Points on a hilly landscape, in no order, each with its height.
From any point a ball rolls to the lowest of the 2 points nearest to it. It stops when none of these is lower. Distance is the straight distance between rows; heights are no part of it.
<207>: [ -5 -11  -4  -5  10 -14 -22   2  13 -33 -10   1   3 -19   3  19  -6  26
   9  35 -50   3]  (h 377)
<340>: [  7   1  -1  18 -19  26  31   4  12  13  25  -7   3  -1 -24   3   4  12
  -8  -7  11  -5]  (h 719)
<640>: [-12 -15  -7  -8  17   3  -1  -4  -5  16 -17   2 -22  -6   5  -9  -1 -19
 -28  -7   6  11]  (h 186)
<799>: [  5 -10 -22  18   5  -5   8  -4  -3  10   8  18   3 -11 -14  -3   7  -7
  -4   9 -13  47]  (h 933)
<914>: [  5  -5   9  25  -9  24  33   2  15   6  31 -23 -12 -28 -22 -10 -17  12
 -11  10   6  -2]  (h 627)
<521>: [ 17   9 -11  30  -4   7  28   0   8   6  11 -14  14  -3 -45  -5   0  13
 -12  -6  31  -3]  (h 669)
<601>: [ -1  13 -15 -21 -11  -2  -6  23   7   8 -17  10  -6  52  23  19  25 -14
   8 -19   0   5]  (h 659)
<539>: [-23  -7  19   2   9  11   3  -7 -10  20  -2  -1 -18 -14  -1 -15  17 -11
 -43  -7   6  -9]  (h 360)
<372>: [ 12  13 -10  -9  -1  13  -5  15  16 -11 -14 -10  17  22   1   5 -17  17
  17  -3   7 -23]  (h 677)
<955>: [-18   9  30  -4   1 -23 -35  -9  -3 -33  19  14   4 -15  21  22  30   5
  22  15 -45  13]  (h 702)
<483>: [  7 -24  -5 -22   3   5 -14 -11 -14   7  -2  17  16 -13  18  -4 -31   0
  37   1  -6  -5]  (h 661)
<354>: [-10  20   8  -4 -13 -22 -30  -3  -2 -26  16  19  14  14  24  27  38   0
  24   4 -35  21]  (h 728)
<947>: [ -4  11  24  -6  -2   3   2 -13  -5   5  -2  -6  -9  11  -1 -25  -1 -23
 -15 -22  33 -12]  (h 500)
<221>: [ -4 -36 -15   9   7  22  23   8   1  24  14   3 -18 -32   9  14  -4   7
  -6  10 -26  19]  (h 608)
<616>: [-11  15  10   4   1 -35 -23   5   9 -51  11  -5  -3 -11   6  29  -1   9
  23  28 -35   8]  (h 484)
<806>: [  8 -11 -13  -7  13   7   3   8   7  18 -26   7 -13  21  10 -20  10 -24
 -26 -14  12  26]  (h 342)
<926>: [ 31 -10 -37  12 -14  15  30  25  15  33  -6   5   0  39  -3  -9  18  -7
   1 -17  19  36]  (h 573)
<854>: [  2 -10   3 -13  -2  37   2   3  20   3  -8 -12  19  -1  -2  12   6  40
 -14   7 -16 -37]  (h 612)
<305>: [ -9   6  -4  15   9  -6   2  -6   0  -4  -1   0  11 -13 -32   2  13  15
 -22   9  -1  -1]  (h 557)
<48>: [-21   5  29 -13  -3 -12 -23 -19 -18  -1   5  21  -5  -3  25  -2  17 -18
   3  -3 -15   9]  (h 599)
<45>: [ 19 -23  -8 -13  20  13  -4 -17 -15  24 -17   1  24  -9   7 -25 -28   3
  -2 -11  31 -26]  (h 542)
<791>: [-29 -18  -4 -11   5  10  -2  -3 -28  31   0  20  -9 -28  13  22   8  -3
  -5  -6 -14  -8]  (h 824)
<776>: [-16  13  21 -13   1 -12 -14 -14 -17  -5  -5   3 -17   4  13  -7  10 -26
  -8 -13  11   0]  (h 561)
<118>: [ 13   1  -4  15   9   2  12  -8   0   1  -7 -21  19 -11 -42 -17 -13  19
 -25   6  38 -25]  (h 748)
<196>: [  8 -16  -4 -16  18 -21 -17 -19 -11 -11 -16  13  16 -15  11 -10 -35  -1
  28  14 -12  11]  (h 695)
<580>: [ -7 -16   1   3   9  11   4 -10  -4  15   4   6  12 -26 -12 -10   6  15
 -21  10  -7  -7]  (h 472)
<157>: [-12  -3  32 -22  -2  -4 -39 -16  -3  -8  -5  22  10   4  31  -5  29   3
   0  -3 -28  -1]  (h 635)
<741>: [-13 -22  34   2  -1  20  13 -14  11   9  13 -24 -23 -44   5 -33 -15   4
 -23  16  -8 -12]  (h 723)
<352>: [ -9  -5   1   5 -26  23  23   1  -5  36  33  18  -2  -1   8  14  15 -13
  18 -15  -9  18]  (h 746)
<940>: [-11   8  -5  -7   4 -18 -22  13   5 -35  -8  -6  -4   2  10  27   1  11
  12  19 -32  -8]  (h 441)
<395>: [ 18   5  -9  22   5 -22   2   8  16 -38   3 -16 -16  -9  -9  -7 -24  -4
  14  24 -15  29]  (h 206)
<615>: [  0  22  27  -7   1 -26 -18   8  12 -45   1 -25 -28  12  22  -7  -8 -10
  10   8 -10  -6]  (h 560)
<848>: [ -1 -19  -1  23   3  10  29 -10 -18  34  33  -1   1 -47 -16  -5 -19   6
   1   4   8   2]  (h 393)
<795>: [  2  -2  20 -11 -13  35   6  -3  12   0   8 -12  12  -3   3  -2 -14  25
   3   2   4 -40]  (h 714)
<245>: [ 11 -26  12 -26   6  17 -16 -25 -16  18 -14  16  26 -12  15 -25 -33  -2
  18  -9  11 -16]  (h 613)
<13>: [ 13  -4   7  -8  13   1  -2  -8   0  -4 -17 -14  -8  10   7 -27 -23 -17
 -10 -11  28  -6]  (h 416)
<689>: [  2   1 -15 -11  23 -24 -21   8 -10  -9 -36  -3 -18  22  13  -8 -14 -27
  -5  -3  11   3]  (h 812)
<868>: [  9  14  10   1   8  -5   2 -19   0 -11  -7 -17  21  -1 -27 -20 -23   7
  -5   4  34 -31]  (h 693)
<390>: [-14   3  46 -20 -12 -11 -41  -9   4 -24  14  11  -3  -1  43  14  38   6
  16   4 -43  -2]  (h 673)
<449>: [-12 -19 -17   6  -9  18  20  12  -6  34  28  18 -13 -20   8  32   7  -1
   9   0 -25  16]  (h 685)
<7>: [ 14  17 -20  -9   9 -18 -19  16  11 -29 -27  -8   5  22  -5   4 -16  10
  12   5  -3 -12]  (h 621)
<311>: [-14   3   2 -19  -7  18 -14   5   5   1 -13   6  16  11   3  24  24  28
  -7   0 -17 -28]  (h 479)
<239>: [  5 -30 -17   6   6  16  25  -3 -11  36  18   9  -2 -38   1   4 -17   1
   8   3  -5  14]  (h 517)
<486>: [ -3  23  23  -4   7 -19 -17 -20   2 -32  -5 -20  16  -6 -16 -15 -12   8
  -8  11  14 -33]  (h 644)
<367>: [-35  -4  19  -3  -4  12  13   4 -12  25   5   5 -31 -13  12  12  30  -8
 -34 -11  -8  -9]  (h 478)
<948>: [-16   7   7 -26  -9   0 -17   3  -9  13 -12  14  -2  33  27  16  36 -12
   1 -16  -5  -2]  (h 703)
<478>: [  2 -13  -8  -2  19 -25 -16 -25 -13   3  -7  33  17 -14  -9 -19   5  -7
  -7   7 -11  36]  (h 896)
<145>: [-31   6   7 -23 -12   8  -8  -1 -26  30  -8  20  -6  13  24  30  31  -9
   4 -18  -7 -21]  (h 743)
<257>: [-12 -11  34   2   0  16  11 -14  -6  12  12 -29 -14 -38   3 -24 -25   6
 -16   8  16 -39]  (h 782)
<480>: [-10  10   3  -6 -29  11  26   4  -9  30  16   8  -4  21  11  16  23 -14
   6 -21  10   0]  (h 791)
<661>: [  9  13 -27  14   4  -8   6  35  24 -20 -11 -12 -22  24 -10  14   7   0
 -11   9 -12  16]  (h 738)
<870>: [ 15  12   8 -11 -14  11  -2   2   9  -6   0  -6  10  21   8 -12 -15  -3
  19 -12  15  -8]  (h 729)
<686>: [ 17 -15 -18   9  -9  17  30   9   6  30   8   3  -4  16   1  -6   0 -10
  -2 -18  31  19]  (h 432)
<379>: [ -9  14  -7 -21  10 -21 -16  12 -12 -15 -25  -9 -17  20  17   6 -20 -20
  10 -12  21 -24]  (h 790)
<412>: [-24 -22  22   4   5  10   4 -11  -3  10   7  -8 -26 -37  15 -10  -9  -3
 -11  10 -19  -4]  (h 664)
<385>: [-37   8  16   1  -1  -5  -5   3  -5   1   5   3 -20 -10   1  22  36   0
 -23   2 -15  -5]  (h 555)
<360>: [ -5 -12 -18 -11  10 -12 -21 -19 -25  16  -5  43  29  -6   3  -1  11  -6
   8  -3 -11  27]  (h 879)
<720>: [ 18   7 -19  -4  17 -15 -11  -1  -6 -18 -27   0  18  13 -15 -11 -22   4
   4  -2  18  -9]  (h 574)
<766>: [  6   2 -23  19  19 -11  -2   4  10 -11 -17  -5   1   4 -31  -8  19   9
 -37  13  -1  18]  (h 618)
<173>: [  7  -9 -32  18  12   5  17  26  22  -5 -16 -11 -17   2 -22  10  11  12
 -32  10  -2  10]  (h 683)
<158>: [  4 -14  -4  10   2   2   4 -19  -9  21   9  30  15 -12 -12 -26  10  -5
 -20  -2  -8  42]  (h 915)
<336>: [ 13 -15 -29  27   7  -1  32  16  -6  24   5 -12 -11  -8 -24   4  -8  -5
 -16 -10  46   6]  (h 450)
<106>: [  1  -6 -20 -12   6  11  14  20   6  25 -30  -4 -18  32  11   0  14 -16
 -26 -24  28  -4]  (h 483)
<212>: [ 21  28 -27  33 -18 -20  13  14  -2 -14  16   4   8  13 -27  10  -4  -7
  27  -2  11  27]  (h 382)
<608>: [-16 -20 -15 -10  12  -6 -10 -13 -27  28   0  35  20 -27   1  14   2   3
   6  -1 -10   5]  (h 858)
<187>: [ 38   8 -41  16 -21   6  16  33  20  15  -8  11  20  54 -12 -10  16   4
  16 -11   5  32]  (h 672)
<154>: [ 13 -15   4  21  -2  17  33 -14   3  12  34 -14  10 -44 -24 -12 -33  19
   6  15   2  -6]  (h 524)
<465>: [ -5  -8  33 -11  -4  22   0 -18  -4   2   0 -23  10 -23   0 -18 -32  15
  11   5  12 -45]  (h 779)
<756>: [-29  -4  16   2  11  -5  -5  -4  -4  -8  -3  -8 -17 -27   1  11   8   3
 -23  17 -20  -8]  (h 607)
<482>: [-12  23  19  -4 -25  18  17   7   3  10  11 -11  -6  23   2  20  15  -5
   6 -25  20 -24]  (h 833)
<435>: [ 26 -15 -22   1  19   7  10   2  -4  15 -18 -11  13  -3 -10 -17 -30   6
 -10  -9  50 -28]  (h 417)
<237>: [ -1  27  34 -11   6 -28 -29  -9   5 -49  -5 -28  -4   7   8  -7 -10   0
   9  11   3 -28]  (h 598)
<191>: [ 21  24  -9  26 -11 -23  12   8   9 -38  12 -17  -8  13 -17   3 -23  -8
  28   8   3  23]  (h 299)
<292>: [-12  -4   0  -7  -5  11  -2  -7  -6  16   5  12  18  -7  -4  16  17  15
  -7   1 -11 -12]  (h 353)
<609>: [ 26   2  -7  -7  16   0 -10   4  11 -13 -32 -12  12  24  -8 -39 -24  -6
 -14  -6  32  -9]  (h 503)
<325>: [ 12   5  17  -5 -12   1 -11 -14  -1  -6  13  12  15  13  10 -20  -5 -12
  24  -5   1  15]  (h 763)
<220>: [ 11  31 -15  16 -10 -16   1  27  25 -40   8  -8 -12  28  -7  19   8   5
   8   9 -25  20]  (h 766)
<404>: [  0  24   6 -16 -10  -8  -8   3 -10  -8  -3  -3   5  27  13   6 -12 -18
  24 -14  16 -18]  (h 761)
<882>: [  6  -6  -2  10  11 -15 -13  -4  14 -37   2  -4  -7 -19   0  -4 -13  12
   4  32 -34  26]  (h 298)
<838>: [  1   5 -14 -11  -8  13  13  26  16   9 -18  -5 -15  36  11  14  15  -3
 -10 -16   4  -9]  (h 591)
<313>: [ 37  11 -22  -2 -27  13   8  23  33   4   0   5  21  58   3  -9   8  10
  24  -2  -9  24]  (h 737)
<595>: [ 13  22  -5  27 -24 -11   9  -8  -7 -11  33  14  22   2 -33   9   5   6
  30   2   1  22]  (h 455)
<314>: [  1  28  -2   5  -7 -27 -16  11  10 -33   9   1   2  23   4  23  20   5
  20   3 -23  21]  (h 751)
<345>: [ -2  14  34   5  -2 -28 -24  -3  15 -51  13 -18 -13  -6  17   5  -1  -6
  20  21 -27  12]  (h 521)
<276>: [-35  -2  15 -18  -9   6  -8  -1 -23  16  -1   5 -22 -16  24  25   8  -8
  17  -9 -14 -24]  (h 785)
<34>: [ 20 -15 -14  10   6   9  21  -1  -4  15  -3  -6   4  -1 -13 -18 -19  -8
  -3 -14  41  -1]  (h 228)
<829>: [  0   7 -16  36   6 -11  28  -1  -7   2  10 -10  -7 -16 -40   0   0  -7
 -17  -4  31   5]  (h 584)

For each start below, name the point where the ball stops.
<220>: <292>
<868>: <395>
<360>: <640>
<379>: <13>
<314>: <13>
<325>: <13>

Call two points neighbours if one is among the 2 nearest of the other. Go from one point of each pair to the other, from neighbour to neighbour, staying as low as possible. Name the highest point that can't be avoided.
<395> and <848>: <118>
<292> and <13>: <220>
<34> and <848>: <340>
<640> and <13>: <257>
